Each row is a point on a landscape with many peaks, with its height.
A climber steps from a point to the highest of its 4 nearest points, and stops where none of them is higher. Distance is the straight distance between rows; heights are no part of it.
z380 h=4.98: -12	-2	-18	57	0	36	-13	17	-7	-11	34	-24	-6	9	-19	16	-39	0	11	-9	32	-2	-6	-1	-34	-2	-36	-5	10	22	-2	14	-10	10	-20	10	4	-5
z343 h=3.77: -13	-18	0	14	25	-11	-4	54	-8	-16	-15	-12	-38	12	-22	-29	-4	-13	-32	10	-14	-16	10	-17	-13	7	-45	-5	-30	-11	2	2	-1	-7	-24	-4	9	-38
z704 h=3.62: 8	-9	-24	1	3	2	10	40	8	-16	-22	4	10	-22	8	-16	28	-6	-23	8	-13	2	19	5	7	10	2	-20	1	-14	17	6	7	-23	22	-4	-10	-4
z284 h=1.48: -7	-2	6	34	29	12	-25	15	1	-4	10	-21	-10	-11	-12	-11	-11	-8	-13	6	-5	-14	-12	6	-24	22	-46	10	15	26	-5	9	4	-22	10	-2	11	-32
z596 h=5.36: 3	3	10	2	15	3	18	-53	-6	16	10	-6	15	-3	12	8	-12	16	39	-16	-18	-14	-32	11	14	-12	29	34	7	8	-31	10	-13	-1	20	10	-3	32
z416 h=5.90: -5	12	22	-58	-9	-3	16	-25	20	24	-16	10	1	-8	19	10	-4	15	-1	1	-41	21	-20	6	34	3	49	-1	10	-1	-9	-9	6	-31	-5	-4	13	22
z505 h=5.12: 4	-12	-20	50	-27	45	-9	7	-11	-12	17	-30	5	-2	-7	13	-29	-15	15	11	73	-12	14	-17	-25	1	-20	-33	16	45	14	20	2	-1	-8	-2	-4	9
z719 h=4.10: -11	-41	-25	14	-30	18	11	86	-17	-9	1	-20	-4	4	-22	2	1	-47	3	-1	62	-18	9	-7	6	0	-14	-24	-1	-13	27	-3	-18	-32	-49	2	8	-16
z339 h=2.20: 0	19	21	7	30	2	-10	-38	5	23	18	7	-2	2	-3	-17	2	13	1	-6	-42	-8	-29	19	4	2	-13	43	8	-5	-13	7	7	8	11	19	-1	-10
z618 h=2.39: 1	-7	24	-58	21	-30	1	-10	16	7	-49	0	-21	-30	4	-30	25	-2	-30	23	-50	-5	13	-13	56	8	16	17	-18	-32	-13	-13	11	-47	24	-12	-10	-6
z815 h=3.72: 5	-15	-6	42	-19	40	-8	-6	-7	-5	-5	-38	9	-28	-2	-5	-29	-24	0	18	64	-26	20	-17	-21	15	-17	-26	30	49	10	23	18	-20	18	-18	-2	1
z103 h=5.04: 31	-14	-34	-1	-35	-12	1	42	-11	-11	-4	24	41	11	3	34	32	10	13	-32	60	15	25	47	-2	-23	15	-27	14	-27	12	-8	1	33	-4	-6	-32	-2
z401 h=5.54: 0	0	-16	51	-11	19	-18	6	1	-20	25	-17	10	7	-17	17	-15	6	4	-6	52	9	-6	-7	-47	13	-37	-19	12	20	12	14	-12	21	-15	3	1	-12
z725 h=2.21: 13	-12	0	19	19	12	15	-22	0	8	2	-35	15	-28	5	-10	-4	-2	14	-5	-11	-26	-12	18	5	-1	10	9	22	16	-30	15	14	-26	36	-2	-22	14
z868 h=3.49: -23	-12	5	-30	-14	0	25	-57	-26	26	-6	2	9	13	25	29	-38	9	53	5	-7	11	-13	-1	17	-24	52	14	-24	13	-35	-17	-15	11	10	4	22	56
z450 h=2.71: -44	11	-8	-24	23	-2	12	35	24	18	0	9	-27	3	9	1	-28	14	-26	-11	-66	10	-19	22	29	-25	20	11	-16	-33	-13	-18	15	15	-22	13	10	2
z598 h=4.69: -16	-22	-11	32	-32	10	12	72	-6	-8	4	12	4	7	-24	17	-6	-17	12	-35	45	0	7	22	-24	-1	-27	-7	8	-41	19	-21	-13	22	-62	11	1	-33
z957 h=3.17: -11	-29	-11	16	26	5	13	56	-2	-4	-22	-16	-23	-23	-2	-25	-7	-12	-31	4	-37	-19	-3	3	15	-3	-23	9	-12	-10	-17	4	-1	-37	1	0	16	-29
z800 h=3.59: -6	17	-16	14	4	4	2	-19	2	1	22	14	-2	16	8	10	-8	29	13	-20	-33	14	-24	12	3	-20	13	13	4	-15	-1	5	-10	35	-2	22	-2	19
z142 h=5.28: 5	-18	-32	28	-25	32	20	49	-13	-14	6	-15	17	-6	1	10	-12	-12	11	3	42	-10	19	7	-8	-18	-2	-33	17	7	8	9	10	-1	-5	-7	-10	4
z569 h=3.88: 9	20	25	-72	-44	-13	14	-26	12	23	-21	44	-2	4	37	18	4	4	-8	0	-15	48	5	-2	12	-10	46	-24	5	12	15	-13	7	-7	-33	-22	27	21
z994 h=3.85: 0	-19	35	-42	-37	4	43	-74	-14	35	-20	20	19	5	26	33	-26	-3	44	3	16	46	8	-9	-12	-11	43	22	-36	32	-21	-20	-40	-13	8	-35	38	36
z76 h=2.70: -20	15	0	0	21	6	6	-21	5	22	15	5	-9	5	12	4	-24	28	14	-15	-58	-2	-39	27	18	-20	13	31	6	-5	-24	0	-6	11	-1	17	6	15
z675 h=3.58: -2	-6	-39	-13	-20	-7	15	28	-12	2	5	6	24	15	19	41	-19	13	21	-14	13	7	9	35	11	-44	47	-34	-2	-12	-14	-10	11	33	-1	8	-13	36
z192 h=1.82: 16	36	59	-5	23	-11	-26	-78	-4	29	37	22	5	11	-10	-11	17	-2	-3	14	-16	-20	-20	5	-9	17	-20	64	1	6	-19	-8	-4	27	3	16	-6	-5
z586 h=1.37: 8	20	60	0	52	-20	-18	-44	-1	26	15	-7	-10	-1	-11	-17	19	-32	-18	22	-34	-27	-18	14	-6	8	-43	64	7	4	-22	-38	13	-18	21	14	-25	-18
z549 h=2.52: -5	6	4	-54	-34	-4	19	-10	-15	40	-23	4	16	6	38	25	-32	5	18	5	-14	22	-9	20	16	-13	60	-24	-13	14	-25	-19	18	-23	-14	-5	24	58
z272 h=2.25: -33	19	13	-34	-7	-4	8	-16	6	30	13	15	-21	19	22	22	-50	27	15	-16	-60	33	-35	15	20	-29	35	20	-14	3	-13	-13	-10	20	-37	15	28	34
z653 h=5.83: -19	-12	10	3	0	-21	-36	49	-1	-38	-23	-18	-27	17	-30	-4	6	-29	-10	23	50	-9	1	-43	-11	29	-43	-30	-6	23	38	2	-24	-16	-26	-11	9	-33
z741 h=6.08: -15	-3	35	-29	-19	2	19	-75	0	28	11	35	-5	12	10	25	-23	17	41	-16	-22	31	-23	-11	5	-26	26	49	-21	22	-24	-5	-58	17	-7	-7	41	20
z20 h=4.23: -15	7	-24	8	12	8	15	27	13	-4	12	12	-4	10	3	7	-13	20	-9	-20	-34	8	-9	18	2	-20	10	3	3	-28	-1	-4	4	26	-15	15	-7	1
z405 h=3.40: 11	15	-20	27	-4	5	-8	-33	-14	-6	33	20	11	14	5	4	-4	30	14	-17	-15	11	-19	-2	-17	-10	8	23	-4	-9	0	13	-20	43	7	22	-6	19
z18 h=5.44: 24	3	-36	-8	-34	-8	-2	-29	-24	-3	11	18	30	16	27	27	22	24	33	-13	23	19	9	-2	-1	-24	34	-12	-2	2	-1	-2	-10	38	25	8	-9	37
z355 h=2.69: -1	-27	-14	33	-4	36	20	-1	-14	-9	-7	-35	8	-35	3	-8	-29	-17	12	14	26	-34	11	-1	-3	-8	8	-19	32	28	-5	24	34	-16	27	-17	-13	2
z916 h=4.63: -15	-23	-30	37	-23	41	-2	52	-10	-3	6	-32	-2	0	-12	5	-27	-42	12	15	58	-20	15	-16	3	-1	-7	-26	14	21	18	16	5	-33	-26	-2	6	-5
z713 h=5.13: -23	21	-20	-37	-10	-9	14	32	16	12	-6	21	-6	10	17	29	-15	17	-14	-20	-24	28	-10	28	17	-27	41	-20	-7	-31	3	-21	4	15	-32	14	1	25
z485 h=3.42: -16	18	4	-53	-31	-11	12	-6	1	33	-7	20	-8	21	31	30	-37	14	1	-12	-28	47	-14	16	12	-20	49	-12	-9	4	-2	-18	1	0	-42	4	30	47
z673 h=3.41: -9	-10	11	-30	-8	-4	25	-57	-27	16	-15	-15	25	-6	27	21	-30	3	56	9	-7	-2	-19	8	24	-15	56	1	-9	11	-31	-6	6	-1	25	-3	5	49
z137 h=5.32: 8	22	-13	-36	-24	-29	-1	21	7	-1	-8	42	19	22	3	13	39	-2	-8	-28	17	21	35	19	4	-12	18	-15	5	-54	37	-14	17	41	-27	4	-29	-9
z278 h=5.31: -20	-23	-18	-12	-10	0	14	-57	-40	5	-9	7	14	1	22	20	-24	9	53	5	3	0	-3	-7	7	-37	43	8	-24	6	-22	-10	0	34	36	7	8	51
z921 h=5.29: 16	0	14	30	20	-3	-26	-23	7	-7	3	-26	5	-30	-11	-12	1	-9	-13	5	18	-7	-12	3	-26	49	-36	10	24	36	-1	14	0	-28	42	-8	-1	-16
z306 h=3.12: 0	-38	-12	9	-15	1	-17	77	-18	-27	-22	-18	-23	-2	-16	-23	-1	-39	-18	16	32	-25	2	-33	12	18	-20	-22	-19	7	19	4	-25	-55	-33	-5	18	-19
z176 h=2.27: -36	-13	-5	38	20	16	-23	58	-8	-9	2	-25	-29	5	-20	-11	-27	-24	-13	7	5	-9	-12	-13	-14	10	-42	10	1	22	0	14	-14	-33	-22	2	29	-34
z615 h=4.93: -2	1	-32	32	-6	10	5	20	3	-20	25	10	13	23	-5	13	-9	19	11	-33	5	14	-4	14	-28	-18	-16	-5	5	-25	2	-3	-11	45	-26	16	-20	-4
z352 h=5.65: 5	21	-2	-1	-18	-21	4	18	9	-11	3	32	17	24	-11	0	31	-2	3	-31	28	11	41	12	-23	6	-14	-14	-6	-65	29	-21	15	61	-34	2	-32	-16
z163 h=3.43: -25	3	-14	-15	19	-3	17	38	18	1	-14	11	-17	-11	6	-11	-6	14	-30	-5	-53	-1	-4	14	25	-14	8	1	-13	-37	-2	-10	10	-1	-5	7	-1	-3
z808 h=2.56: 10	-5	19	6	20	-45	-24	41	-3	-23	-28	-22	-49	22	-31	-15	6	-12	-18	34	17	-30	27	-44	-16	19	-55	-30	-40	16	2	-5	-5	0	-17	-23	7	-39
z580 h=3.54: 27	21	69	-38	19	-1	-8	-77	14	17	5	17	12	7	-4	-7	31	-7	6	11	-18	-7	-22	-2	19	9	10	50	16	6	-15	6	-13	-20	3	-1	-13	-10
z431 h=5.03: -18	-15	-26	48	-16	33	3	48	0	-11	25	-11	-6	17	-24	18	-31	-11	15	-21	38	6	-1	4	-23	-6	-34	-11	11	-7	10	-5	-14	10	-53	16	0	-19
z472 h=5.59: 25	3	-23	31	-18	9	-14	20	1	-29	4	1	33	-5	-10	5	31	-2	-5	-2	55	18	17	-6	-40	31	-24	-35	13	10	35	6	2	2	10	-17	-22	-12
z842 h=2.84: -13	22	17	25	29	-15	-38	-17	12	-20	20	-11	-17	-6	-26	7	6	4	-26	19	40	0	-4	-21	-49	38	-55	-2	5	28	17	9	-4	34	17	-11	5	-35
z80 h=2.79: -4	-1	-35	-29	-11	-4	15	52	6	3	-9	0	20	-17	20	20	-4	8	-11	1	-9	6	10	37	23	-21	48	-45	-4	-8	-13	-13	14	-1	9	-3	-9	26
z687 h=2.58: -1	-6	3	52	8	35	-25	-6	2	-1	17	-42	-4	-10	-9	-4	-33	-10	0	4	35	-18	-6	-6	-30	19	-34	1	18	49	-6	24	-3	-18	13	-1	15	-10
z706 h=5.23: 35	4	-18	8	-31	-1	-1	-57	-25	-1	14	11	29	-1	19	0	29	24	32	-1	25	6	1	-16	-8	3	40	5	-2	13	-1	12	-18	20	46	14	-5	41
z832 h=2.12: 1	-33	-23	-16	9	5	18	61	3	-9	-33	-10	6	-46	13	-17	11	-5	-29	15	-29	-14	10	8	30	1	16	-22	-8	-11	-10	-9	3	-38	21	-13	2	1
z346 h=4.00: 16	23	9	-43	-29	-6	3	-44	8	11	-7	35	12	15	26	21	20	13	13	-11	-16	28	-9	-11	16	-13	39	-11	13	0	17	4	-12	10	-4	-4	12	21
z517 h=5.26: 1	-2	-10	18	-2	-3	-3	43	6	-24	-1	5	13	15	-18	-5	14	-9	-14	-3	25	11	19	-2	-30	20	-33	-23	3	-16	33	0	-3	14	-15	-4	-11	-34
z379 h=4.82: -20	33	-9	-35	-5	-12	15	7	22	6	6	28	-14	28	7	7	1	8	-15	-20	-25	24	12	4	14	-29	22	-3	-7	-51	17	-15	14	51	-42	11	-8	4
z829 h=4.75: 5	-15	-37	38	-14	21	14	16	-23	-15	15	-12	14	1	6	18	-26	16	22	-14	21	-4	11	10	-17	-37	2	-18	6	3	-12	5	1	30	-1	7	-17	17
z542 h=3.81: 9	37	50	-36	20	-9	5	-52	30	42	26	17	-35	21	-1	-14	12	0	1	10	-42	-8	22	-10	29	-14	-9	48	-6	-3	-7	-6	23	14	-17	7	11	-12
z421 h=4.46: 9	-28	-24	16	-38	10	14	75	-17	-7	5	12	24	4	-14	32	14	-13	14	-32	57	4	22	43	-7	-17	-7	-22	17	-28	14	-14	-2	17	-34	-2	-14	-18
z206 h=3.82: -26	-26	19	-3	-3	-24	-46	69	-16	-38	-10	-24	-47	26	-40	-10	-12	-36	-6	11	41	-34	-23	-40	9	15	-33	-25	-33	1	21	-10	-28	-20	-60	9	13	-31
z353 h=3.44: 15	31	-3	29	-2	-13	-23	-56	-11	-11	37	25	16	29	-9	1	7	35	-6	-7	8	16	-15	-11	-38	15	-8	18	-22	-11	10	12	-18	66	0	21	-3	1
z553 h=2.94: -20	-28	-24	26	12	21	10	74	-2	-12	-4	-12	-26	-2	-11	-13	-18	-21	-15	0	-5	-14	0	-7	-6	-8	-25	1	-6	0	-3	9	-10	-29	-27	5	18	-28
z714 h=1.52: 7	-13	11	-22	26	-6	9	-10	20	2	-26	-18	9	-34	1	-18	23	-11	-16	4	-39	-7	-4	11	33	16	14	11	12	-12	-17	-3	13	-60	39	-5	-13	0
z758 h=4.28: -12	-26	18	-2	-14	-29	-9	67	-20	-35	-20	-7	-27	20	-39	-8	8	-35	-1	9	46	-25	8	-33	-7	27	-38	-31	-31	-18	30	-18	-23	-3	-62	-5	5	-36
z997 h=3.63: 26	17	-10	34	-3	1	-18	-48	-12	-13	30	7	19	1	-5	-7	11	28	1	-9	13	3	-20	-6	-30	26	-3	15	3	12	2	17	-15	28	28	9	-11	13
z131 h=4.80: 7	-4	-9	9	11	-16	-9	38	-1	-27	-18	-3	-1	1	-19	-19	22	-13	-27	19	13	2	18	-20	-23	30	-35	-25	-9	-7	29	5	7	-6	6	-17	-8	-34
z100 h=3.45: 17	34	-1	13	5	-2	-11	-38	3	-5	16	22	12	13	3	-6	16	22	-4	-3	-13	6	-13	-2	-19	11	-2	13	5	-11	12	15	-3	33	3	16	-10	-2
z942 h=3.76: 2	26	45	-69	-30	-5	24	-35	24	24	-5	33	-29	7	23	11	-9	8	-10	4	-25	49	14	-12	12	-22	34	-12	-6	7	18	-13	13	15	-53	-29	31	5
z289 h=2.17: 14	0	18	-15	28	-25	-10	-11	8	-2	-34	2	-2	-17	-9	-37	36	-11	-27	18	-32	-8	14	-6	24	30	-8	12	-2	-21	4	4	17	-38	37	-7	-16	-13
z425 h=3.29: -12	-11	-3	8	13	-18	15	64	-1	-21	-13	-2	-28	22	-21	-18	1	-14	-21	-5	-3	-13	27	-14	-16	4	-40	-6	-38	-36	15	-11	0	19	-42	1	-2	-36
z23 h=3.04: 4	16	-3	-2	24	-28	9	19	19	-3	-7	9	-18	26	-18	-26	26	-5	-20	10	-12	-4	47	-20	-3	9	-24	-4	-30	-39	21	-5	24	24	-5	0	-17	-17
z745 h=5.18: 17	-34	-12	12	-4	-3	-12	46	-8	-25	-32	-14	-1	-22	-9	-25	24	-25	-25	19	22	-12	21	-25	-6	35	-24	-27	3	20	27	12	-12	-53	20	-22	9	-20
z184 h=4.24: 1	-13	-28	27	1	26	24	27	-3	-8	6	-21	9	-15	7	3	-16	3	7	-3	-1	-13	5	16	-4	-10	8	-12	17	5	-11	11	14	-6	12	-1	-5	5
z491 h=3.78: 14	-35	4	-1	-6	-25	-28	61	-19	-44	-37	-10	-26	5	-24	-25	16	-26	-24	32	36	-23	5	-46	1	26	-34	-42	-31	4	26	-2	-21	-38	-29	-14	3	-34
z851 h=2.74: -5	14	17	-34	25	-16	4	-15	19	15	-21	4	-23	-5	-4	-29	19	4	-17	11	-52	-3	7	0	34	4	1	23	-8	-30	-2	-5	25	-14	13	6	-4	-11
z447 h=4.07: -21	34	31	-59	-2	-9	14	-23	33	27	9	25	-40	16	7	-2	-23	16	-13	1	-53	24	-1	-4	31	-31	24	15	-8	-19	5	-13	18	18	-44	2	23	0
z591 h=2.51: 23	22	35	8	17	-1	-21	-67	-3	13	14	11	13	-3	-4	-16	23	11	2	5	-12	-4	-27	5	-7	26	-5	45	9	2	-9	13	-9	7	24	14	-8	0
z16 h=3.38: 1	-33	-32	24	-14	27	7	64	-10	-11	-11	-24	-2	-26	-3	-13	-7	-38	-7	23	39	-29	25	-17	5	7	-2	-29	14	23	11	20	6	-52	2	-15	6	-12
z891 h=5.48: 18	-10	-36	57	-27	11	-6	-9	-25	-28	36	5	22	22	-6	20	-8	23	25	-38	54	14	5	-8	-46	-12	-18	-6	-10	1	-4	-1	-26	58	-2	13	-11	21
z71 h=5.71: 33	-13	-41	24	-38	-3	-5	-8	-31	-20	14	14	35	21	12	26	23	21	27	-26	61	18	26	12	-19	-24	8	-19	-2	-7	4	4	-9	47	15	2	-29	20
z471 h=5.46: 11	-27	-36	28	-23	13	0	-25	-51	-27	9	3	22	6	16	12	-5	10	29	-5	53	-2	22	-5	-15	-42	13	-18	-12	18	-5	6	5	48	39	3	-21	34
z438 h=5.42: 32	-5	-25	37	-24	24	-7	-9	-14	-16	10	-17	27	-14	1	1	8	3	11	8	52	-4	19	-6	-34	12	-7	-33	17	32	11	20	3	3	33	-11	-19	14
z344 h=3.11: 12	36	15	-2	30	-16	-16	-29	13	17	9	13	-11	13	-11	-25	21	1	-13	16	-23	-8	12	-11	-6	23	-21	20	-12	-10	8	0	27	19	10	8	-4	-16
z359 h=4.01: 5	-42	-33	9	-25	18	25	88	-14	-8	-5	-4	14	-11	-13	18	15	-28	-4	5	51	-11	20	19	12	-18	3	-29	4	-15	15	-3	-3	-14	-18	-9	-2	-17
z151 h=3.66: -25	7	-7	-31	-5	5	15	8	10	26	-2	-1	-3	1	22	13	-33	20	2	-6	-46	15	-28	26	27	-14	50	-8	-4	-6	-24	-14	8	-9	-10	7	15	41
z860 h=1.90: -3	-15	18	7	47	-11	-7	0	5	5	-13	-20	-10	-21	-2	-27	9	-19	-27	3	-38	-23	-17	21	10	10	-26	32	7	-1	-24	-6	11	-47	33	-5	-8	-23
z628 h=4.37: 27	0	-13	26	2	9	-1	-21	0	-11	2	-12	24	-22	5	-12	17	8	5	2	13	-4	-5	4	-21	25	2	-8	25	15	5	21	7	-8	38	-2	-11	14
z388 h=4.78: -29	-6	6	18	4	-6	-27	42	4	-31	3	-14	-20	16	-39	4	-5	-24	-4	5	54	7	-2	-33	-26	25	-49	-19	-1	8	32	1	-22	4	-45	0	11	-41
z190 h=4.11: 14	25	20	-11	-20	0	-6	-72	-3	7	23	49	2	24	8	4	10	24	16	-2	-16	21	-10	-25	-4	-8	23	38	-12	-3	9	14	-35	44	-11	13	20	10
z662 h=0.11: -1	-2	5	51	29	18	-10	-19	-9	14	30	-25	-7	-11	-8	-9	-29	5	5	-12	-11	-19	-24	23	-27	2	-31	35	14	28	-34	11	-5	1	12	10	3	-10
z397 h=4.51: -7	7	-4	-14	6	8	12	-7	19	8	-3	5	5	-7	10	0	1	17	2	-8	-42	5	-18	18	24	-3	31	6	11	-12	-9	-3	9	-7	9	9	-3	17
z486 h=4.22: 12	0	29	-28	-28	0	23	-83	-7	15	-2	27	22	3	18	21	15	7	48	-3	7	23	-9	-20	4	-6	46	29	-8	24	-15	7	-52	-9	20	-12	25	26
z133 h=4.38: 27	12	37	-36	1	-2	7	-67	14	7	-6	10	27	-5	12	-2	31	2	14	2	-13	6	-21	-5	23	17	35	26	23	10	-4	14	-8	-31	20	1	-6	10
z982 h=1.85: -1	-5	-20	-12	-2	5	25	18	6	4	-11	-18	22	-31	17	8	-6	5	10	10	-20	-16	1	22	25	-8	43	-24	9	3	-20	0	25	-20	31	-9	-7	28
z194 h=1.16: -11	13	25	22	42	-13	-37	-14	1	-4	11	-13	-20	-10	-22	-12	1	-10	-25	20	-2	-15	-6	-2	-35	31	-56	20	1	26	-3	-6	10	14	19	-5	12	-40
z87 h=2.83: -24	-5	10	-16	42	-20	4	28	5	20	-14	-3	-42	-1	-1	-38	-3	3	-35	11	-63	-21	9	5	36	-22	-19	27	-32	-30	-22	-18	17	-6	1	7	5	-21
z592 h=5.60: 18	-14	-37	34	-33	21	5	34	-7	-13	12	-3	28	1	-1	15	5	-6	16	-10	60	5	24	10	-22	-8	-10	-34	15	3	18	10	4	10	2	-8	-23	0
z202 h=3.09: 7	21	25	-39	27	-30	2	-10	27	45	-2	0	-49	17	-6	-27	25	0	-13	14	-49	-12	45	-23	46	-8	-7	33	-32	-23	-10	-16	26	-6	1	3	5	-4
z478 h=1.06: -52	3	-5	48	5	35	-53	19	14	3	23	-44	-27	9	-26	20	-48	-25	6	7	62	-22	-11	-26	-4	15	-35	3	20	48	5	16	-15	-18	-16	18	29	-4
z595 h=2.78: -6	-21	18	25	45	14	8	-12	-2	14	14	-43	2	-26	-5	-10	-17	-24	0	-11	-31	-31	-22	33	6	-6	-11	37	20	13	-47	0	8	-47	28	-5	-19	-7
z579 h=3.01: 3	-18	-12	24	12	14	3	31	2	-10	-15	-17	-2	-28	-3	-23	2	-10	-16	4	-11	-10	3	2	-6	12	-21	-3	10	4	-4	15	8	-40	21	-9	4	-17
z736 h=2.28: -5	5	-2	-44	-20	-4	21	-9	-1	23	-21	-9	24	-16	33	15	-20	9	16	5	-19	3	-9	22	28	-8	57	-26	1	6	-28	-8	21	-24	11	-4	1	48
z791 h=5.82: 19	4	-23	38	-20	14	-10	3	-6	-23	19	4	32	4	-6	12	13	14	0	-12	43	18	5	2	-45	15	-22	-30	10	8	17	10	-8	18	5	-1	-22	2
z887 h=5.02: 13	10	52	-63	-16	-2	20	-62	19	17	-20	23	13	-7	17	13	10	6	11	-5	-23	25	-22	-5	26	0	41	7	14	17	-2	-1	-14	-34	-4	-27	14	13
z258 h=4.90: 5	11	40	-73	-3	-11	12	-38	26	14	-30	17	-6	-16	12	-7	28	-2	-14	13	-38	17	-1	-11	44	4	33	8	10	-16	1	-9	19	-42	3	-10	3	-2
z383 h=4.41: -5	18	42	-46	-18	-3	15	-64	12	22	10	37	-12	14	21	9	-12	23	18	-10	-36	34	-16	-7	14	-22	31	26	-4	12	0	-2	-25	14	-25	-10	32	10
z702 h=5.58: -8	-32	-2	18	23	14	21	29	1	-4	-10	-41	-1	-43	2	-18	-14	-17	-8	3	-18	-29	0	13	18	-1	-1	8	12	6	-32	11	14	-52	30	-16	3	-13
z884 h=5.27: -6	27	-12	9	9	-8	6	6	11	-8	20	18	2	32	-9	-5	3	10	-7	-21	-8	12	13	3	-20	-6	-21	7	-8	-43	20	-4	11	57	-29	13	-19	-16
z285 h=4.48: 3	28	33	-46	0	-3	5	-50	24	15	1	27	-16	8	9	-2	15	10	1	1	-38	12	-2	-12	31	-5	25	22	6	-8	9	5	12	1	-12	-5	11	0
z104 h=3.03: -9	-6	-27	23	4	5	12	-43	-22	8	30	7	-1	12	8	12	-27	28	37	-18	-17	-3	-20	-1	-4	-30	18	29	-15	4	-21	3	-21	43	21	22	4	37
z126 h=3.97: 16	11	-13	-7	-10	2	2	-19	9	4	0	12	21	-4	20	1	25	18	14	-8	-17	5	-8	8	9	2	31	-9	14	-4	10	4	1	0	17	5	-10	21
z813 h=5.33: 22	17	-22	-21	-13	-12	-7	17	10	-12	-10	31	26	8	2	2	47	-1	-14	-6	11	14	30	6	-1	5	8	-27	10	-34	36	-2	12	15	1	2	-28	-7
z31 h=4.31: 1	7	-1	29	-6	10	-33	0	12	-26	1	-10	10	-16	-18	11	12	-5	-19	10	64	9	5	-28	-41	46	-36	-32	21	44	31	15	-12	4	19	-19	5	-15
z330 h=1.92: -2	25	12	32	30	-4	-32	-31	0	3	28	-1	-3	0	-18	-9	-1	12	-17	9	4	0	-17	9	-46	27	-47	20	3	20	2	5	7	41	12	9	0	-21
z933 h=4.32: 10	16	1	-41	-2	-18	6	0	20	-2	-33	24	8	-15	11	-14	41	1	-21	12	-25	5	16	-12	30	6	25	-9	6	-22	18	-3	23	-23	21	-3	-6	1
z969 h=2.16: -12	3	15	-32	3	2	26	-20	4	20	-7	-22	16	-13	22	12	-34	6	19	-3	-33	-10	-31	28	33	-6	50	-2	-2	2	-38	-12	11	-27	10	2	3	41
z879 h=2.34: 4	7	37	-20	44	-27	-14	-28	11	22	-10	-4	-15	-5	-9	-30	23	-21	-22	21	-42	-17	2	-1	25	9	-24	50	-5	-17	-18	-23	23	-31	26	7	-12	-23
z597 h=0.29: -16	3	30	11	22	-20	-56	-4	15	-25	-9	-18	-28	-20	-25	4	12	-10	-26	30	48	-8	1	-35	-30	43	-55	-13	21	51	21	15	-14	0	27	-18	21	-39
z95 h=4.17: 3	20	-21	-35	-30	-13	-2	1	7	6	3	34	16	21	23	33	15	14	4	-21	-7	32	-1	13	13	-26	42	-21	7	-16	16	-9	0	25	-14	9	-12	25
z722 h=2.53: 7	-8	28	-20	35	-35	-7	7	-7	13	-36	-14	-40	-9	-4	-43	19	-3	-35	23	-53	-28	20	-12	42	-7	-24	20	-41	-28	-36	-17	12	-33	21	-2	-6	-22
z814 h=0.85: 2	-8	14	16	32	-16	-22	5	-3	-11	-21	-16	-11	-17	-14	-29	15	-12	-27	15	-10	-12	5	-2	-17	33	-42	11	6	15	3	0	12	-24	30	-12	2	-31
z443 h=1.84: -24	0	9	10	40	5	4	1	11	14	5	-14	-11	-14	2	-13	-10	5	-10	-5	-56	-15	-26	29	22	-9	-6	37	11	-2	-29	-2	7	-24	16	7	0	-7
z635 h=4.81: 19	-17	-20	30	-11	13	15	-37	-24	-12	8	-15	24	-15	14	-2	-6	15	33	3	19	-18	2	2	-7	-11	17	-8	11	17	-14	18	11	20	39	-1	-20	28

Call two points neighbours if one is among the 4 nearest of the other. Go from one point of each pair to the other, from neighbour to neighbour, staying as high as possible. Name the lowest point that can't be avoided.
z71 / z921 => z628
z921 / z702 => z957
z352 / z791 => z517
z352 / z713 => z379
z745 / z352 => z131
z71 / z653 => z388
z741 / z416 => z383
z71 / z791 => z891
